Points on a hilly landscape, in no order, each with its height.
A climber steps from a point to the highest of its 2 nearest points, and stops where none of them is higher. Distance is the straight distance between rows; heights are no part of it.
Gon: [132 108 101 155 132 103 148 161 139  93 147 155 122 132 138 132 147 159
 132 132  69]  h=22.7
Tumel: [125 149 106  94 133 135  97 133 132 121 151 136 120 128 156 117 136 160
 161 137  71]  h=27.5
goda: [159  67 140 183  91  78 173 147 109  93 159 184 127 144 183 168 155 161
 162 155  96]  h=39.4
nepok: [123 125 123 119  99 170  85 181 184 147 154 122 104 169  95 110 109 138
 152  82 142]  h=44.6
losuk: [ 81 138 142 104 126 163  91  92 124 177 119 109 140 145  94 105  73 109
 107  83 172]  h=25.0
lekof: [110 143 120 104 135 167  82 125 135 180 102 115 130 125 119 136 114 144
 138 129 115]  h=57.2
satu: [135 114 111 133 141 106 124  69  99 149  99  83 149  96 139 136  89 109
 104 155 189]  h=47.4
rez: [142 141 130 115 114 182 101 110 145 157  72 107 152 103 112 106  90  88
 100  91 106]  h=16.6
relor: [ 78 188 114  93 136 114 109 146 131  96 154 134 142 124 124 107 184 117
 171 163 137]  h=30.3
rop: [179 109 167 196 104 112 166  75  88 104  78 166 137  80 164 191 107  83
 125 144 121]  h=53.9
Begi: [153  95 140 163 128  88 175 124 124 110  81 150 130  79 121 167  88 120
  92 151 127]  h=54.3
losas: [138 116  87 122 138 122 111 171 146  94 167 127  97 144 155 115 137 164
 140 126  78]  h=24.8
kezad: [ 97 163 111  89 121 109 113 135 126  98 169 154 145 127 152 105 165 156
 166 144 100]  h=27.4
Tak: [171 103 156 122 140 113 176 122 104 116 123 146 123 110 165 149 151 140
 123 133  52]  h=27.3
madi: [158 151 100 166  98 173 104  94 159 149  92  99 140 124 142 124 106 170
  88 106 115]  h=36.5
nid: [ 96 174 104 112 144 134 119  80 132 103 119 134 159  95 121 111  94 112
 122 115 106]  h=11.3
bov: [117 131 130 117 126  85 129 193 142 113 140 121 108 131 130 130 179 149
 138 186 173]  h=15.6
peze: [ 99  99 112  96 141 163  84 126  90 184 132 108 158 134 102 122 156  77
 173 153 146]  h=63.2
lazan: [104 177 101 139 143 138 113 117 169 126 133 104 119 142  90 102  99 156
 104 117 178]  h=32.8
zavu: [167 157 135 137 132 169 145  91 135  99 110 132 129 109 151 125 113 115
  97  84  51]  h=36.1
Fuvut: [108 159 127 131 118 127 145 134 150 155  86 124 161  97  94 155 176 148
 126 176 157]  h=49.7
Gebes: [159  94 124  84 132  81 139  90  84 155 142 109 137 132 163 121 140 122
 152 173 126]  h=29.8
nep: [170 145 158 131 124 190  59  66  89 191  99  98  94 184 149 143 108  78
 115  96 121]  h=28.8
rupef: [203 127 157 148 136 140 194  92 106  98 136 139 118 137 172 155 162 138
 103 105  63]  h=24.3
nuf: [ 83 166 142  91 126 113 101 211 168  98 161 111  98 189 126  77 153 138
 109 130 142]  h=16.4
Bagob: [177 106 111 142 166 157 111 128 121 159 103  94  92 114 118 118  88 114
 101 119 135]  h=46.0
Kuz: [186 127 148 159 127 126 184  59 108  92 123 126 120  91 183 160 124 148
  99 112 109]  h=27.0
pepi: [108 121 132 122 134  95 162 230 158  66 147 132 118 131 111  98 175 116
  96 140 145]  h=12.0
Bibeb: [139  85 126 106 140 179 101 114  87 200 113 108 132 132 107 113 136  69
 152 126 133]  h=56.0
Vig: [121  83 120 147 117  62 166 189 141  91 143 145 110 144 138 161 149 172
 121 166 116]  h=19.9
kovo: [136 100 121 103 114  79 143 156 120 120 152 120 118 117 131 128 159 130
 154 187 207]  h=13.6
Lukap: [108 147 127 133 113  76 151 129 130 129 106 152 163 106  99 157 168 120
 152 199 157]  h=44.7
kar: [ 65 103 154  96 109 189  57  82 101 181 144 112 141 157 111 146 100  66
 164  82 130]  h=27.1
Bilu: [108 119 119 129 135 112 154 228 163  94 114 142 122 132  86 121 160 125
 105 143 100]  h=9.9
Ravo: [145  92 130  97 103  65 165 115  98 114 156 146 144 111 152 125 149 133
 157 175 146]  h=33.2
Nakez: [ 73 104 149 110 106 142  71 165  96 195 148 153  93 189  92 102 164 125
 144 125 173]  h=8.5
gub: [185 108 110 128 161 159 111 148 139 130 127  96  70 149 132 119  98 124
 116 109  83]  h=41.3
les: [191 120 125 153 156 166  95  96  89 178  70  81  99 112 154 143 120  94
  96 136 140]  h=52.4
sufe: [ 83 167 136  76 151 104 131 161 150 101 157 115 112 151 106  90 126 148
 122 126 146]  h=19.4
Tuk: [ 89 124 151 102 103 123  80 201 126 175 156 133 109 202 122  78 172 143
 125 142 173]  h=11.1
nila: [ 76 173 122 126 148 167  90 114 147 150 118  97 116 126  92 115  96 132
 107 100 196]  h=29.3
pelib: [151  85 142  86 119 142 117 131 100 190 153 110 110 170 149  89 139 163
 136 118 134]  h=41.7
rupir: [211 131 125 108 157 139 135 104  92 120 135 120  99 132 159 126 158  87
 143 143  82]  h=33.9
Zev: [ 94 132 139  79 112 116  75 203 148 146 151 129 114 191 126  85 133 145
 127 126 126]  h=13.5
dud: [123 109 154 132 127  79 187 145 133 123  96 161 152 103 102 143 119 140
  90 144 106]  h=47.3
Ruda: [130 144 144 130  86 207  68  85 141 169  81  89 153 119 134 123  87  78
 118  66 132]  h=20.1
rumus: [148  92  97 127 133 131 131 214 152 131 114 129 118 128  89 111 145 121
 119 142 114]  h=8.0
Vigep: [ 67 176 132  91 146 120 117 125 125 125 153  92 136 147 104 105 176 107
 162 159 190]  h=34.0
riru: [128 135 101 169 152  80 116 144 141 117 105 144 105 106 117 175 108 150
 129 194 128]  h=54.7
nuvi: [121 166 107 114 103 181  96 155 198 119 138 123 128 127 104 122 120 143
 156  95 113]  h=50.9
gedi: [152 126 120 153 131 109 127  65  86 117  68  81 148  79 161 135  89  90
  83 137 156]  h=53.4
Rofeb: [176  97 132  97 142 111 140 149  97 117 142 136 112 123 169 111 155 119
 138 142  65]  h=30.5
Tam: [127  91 123  67 131 149 111 190 111 136 169 117 118 118 141  68 157 108
 138 108 169]  h=24.2
gamu: [103 147 111 116 110 148 138 166 196  90 136 130 131 150 100 118 108 154
 113  85  76]  h=58.5
Memu: [152 102 156 145 126 118 208  91 112  82 144 156 134  68 161 158 116 141
 128 101 132]  h=24.1
futig: [142 116 111  73 136 156 142 138 124 120 150 114 139 104 115  74 128  99
 140 102 135]  h=27.9
zazer: [ 67 120 136 123 103 169  68 137 110 174 158 144 103 171  75 109 154  88
 171 111 187]  h=6.2
Gero: [104 132 124 119 126 105 122 236 171  80 160 115 108 176 123  69 169 114
  85 141 152]  h=14.0
Mafuv: [175 111 123 119 140 152 130  88 101 167  97  98 130  95 154 150 139 126
 129 152 124]  h=60.7
fizar: [ 85 160 149 182 138  56 164 125 130  72 160 191 143 133 123 154 125 143
 160 145 150]  h=59.4
rul: [104 114 135 212 135  82 181 145 136  73 166 185 145 140 136 164 120 159
 153 113 128]  h=54.4
lini: [104 106 178 177 118  91 206 166 135 100 112 192 166 107 106 170 140 138
 121 123 125]  h=47.9
getan: [ 76 175 148 125 138  76 171  86 135  93 112 129 148  94 121 159 107 144
 100 152 173]  h=37.2
nef: [171 169 160 134  95 191  58  67 107 163  78  81 130 168 158 130  98  58
 105  80 122]  h=24.7
vefor: [161  83 131 115 132 119 146 136 116 179 107 108 119 113 130 141 137 161
 122 162 147]  h=52.9
kapu: [ 83 148 139 111 129 175 124 129 133 186  91  98 148 107  98 150 165 144
 122 141 185]  h=58.3
tomin: [120 128 120 130 152  81 161 124 128  73 156 146 107  86 133 148 104 147
 139 144 145]  h=26.0
num: [122 165 107 126 131 162  97  77 124 119  87  98 156  89 134 109  82  93
  99  97 115]  h=13.7
nipa: [153 128 127 121 104 163  52 150 176 155 149 122  98 168 123 128  82 116
 177  87  99]  h=38.9
gal: [114 142 103 131 159 119  90 155 145 157 108 122 110 132 109 144 113 164
 125 162 120]  h=49.8
zetev: [158  89 136 141  87  59 171 122 107 112 151 171 146 136 163 141 153 162
 153 174 112]  h=36.3
nas: [143 158 108  87 122 153  83  96 135 124 150 132 130 135 150 109 115 107
 179 115  62]  h=30.8
somev: [ 83 183 129 163 143  92 154 135 146  76 136 169 141 109 102 140 155 136
 147 146 131]  h=54.0
digut: [103 143 116 125 125  99 148  76 123 122 104  99 162  88 119 152 112 118
 111 166 203]  h=42.5
latek: [119 122 139  78  97 150  83 116 127 183 162 123 123 187 135  95 111 149
 163  97 125]  h=36.2
nat: [120 123 104 148 125  53 127 195 151  99 149 129 110 174 125 125 163 162
 124 193 147]  h=17.5
nanaf: [ 93 101 146 103 138 172 100  92  91 193 134 109 105 146 109 114  99 128
 118  85 170]  h=21.3
Dasas: [126 126 102 125 160  90 110 112 107 133 110 127 120  88 128 161 112 109
 155 190 142]  h=62.3
vep: [ 99 134 116 140 123 115 180 152 177  87 129 138 145 154  90 118 115 167
  81  98  87]  h=66.0
Vozan: [119 119 148  86  97 170  71  81 117 186 159 115 132 173 132 116  99  97
 174  83 124]  h=31.8
perol: [177 121  99 166 124 135 147  95 147 138 113  97 122 127 148 135 114 190
  86 130 123]  h=33.0
sav: [100 110 125 103 120 188  75 150 121 167 154 131 108 137  88 101 128  80
 175  87 171]  h=4.3
Zin: [100 154 130 125 161  89 140  67  97  98 115 145 158  88 143 135  83 107
 109 123  99]  h=8.9
lomo: [130 137 106 199 138 134 156 127 155  88 106 154 145  96 116 148 118 152
  96 104  88]  h=45.5
Zanu: [175  77 159 231 122  98 180 119 108 100 149 178 126 161 179 196 123 144
 163 128  92]  h=43.3
puso: [ 82 164 140 131 124  84 172 166 177  88 130 137 139 176  85 111 144 168
  90 132 107]  h=74.9
maso: [234 127 117 127 145 164 118 123 128 128 137 106  80 181 138 109 133  96
 127 119  84]  h=37.6
miten: [197 102 186 198 127 109 184  96  89 103 117 179 120 124 177 195 125 104
 140 133  96]  h=47.8
Gulin: [ 70 100 153 121  91 160  80  77  91 199 154 148  90 175  99 127 113 138
 133  85 164]  h=17.3
midu: [166 136 123 150 129 124 156  62 123 113 108  92 127 105 173 130  96 171
  69 111 126]  h=30.2
paf: [157  70 126  99 122 110 137 178 112 166 149 110 115 143 148 108 158 171
 123 151 159]  h=47.1
Zanam: [ 83 146 143  99 118 184  96 140 131 189 126 117 125 138 103 132 161 151
 150 121 168]  h=68.5
Kigun: [ 93 124  99  96 164 132  93 120  98 152 132 106 144 102 123 146 148  99
 174 177 148]  h=72.2
gavor: [ 84 101 183 155 129  81 180 204 109  75 169 200 160 123 160 139 157 128
 142 105 120]  h=61.9
gapad: [124 145  93 138 166 125 137 126 156  93 135 111 105  91 114 131  95 153
 107 120 150]  h=29.2
Givu: [ 92 160 112 101 143 120 140 103 132 128 133 103 155 112  95 115 145 115
 132 147 192]  h=37.7
Pufu: [122 110 119 222 144 121 183 128 142  81 140 164 144 124 142 162 118 156
 118  85  84]  h=49.6
gelop: [108 133 114 130 128 182 112 102 118 171  75  88 166  78 116 137 129 116
 105 124 174]  h=49.4
vuzu: [ 87 140 138  72 153  69 157 129 119  91 156 127 122 109 137 120 122 148
 129 139 144]  h=22.8
fis: [174 153 123 112 103 167  73 102 157 154 125 123 128 158 132 114  99  93
 166 105  77]  h=34.3
nagol: [158 107 138 157 123 101 162  78 101 113  76 133 140  69 147 163  96  87
 104 155 139]  h=61.7
serod: [155 134 127  86 120 168 156 106 141 110 138 126 145 107 126  90 119 113
 127  83  85]  h=31.3
mevet: [164 156 110 201 140 146 146  82 131  78 110 141 138 103 147 120  98 120
  84  80  78]  h=40.7
Sizem: [116 141 113 148 121  99 155 112 123 104 131 171 171  89 114 142 161 125
 156 158 131]  h=48.9
dem: [104 117 146 160 131 100 183 189 132  78 144 191 160 110 109 125 159 120
 132 110 106]  h=54.2
duvub: [130 166  92 166 115 155 112 119 173 126  92 128 147 117 105 127 106 155
  99 116 100]  h=40.4
giga: [209 122 141 128 124 191 106  94 118 181 118  98  92 174 135 116 123 107
 115  98 118]  h=33.6

For each start below, name the point where the climber stops.
num | Mafuv
Rofeb | Mafuv
nas | puso
kezad | nagol
kovo | nagol
Vozan | Mafuv
Kuz | fizar
futig | fizar
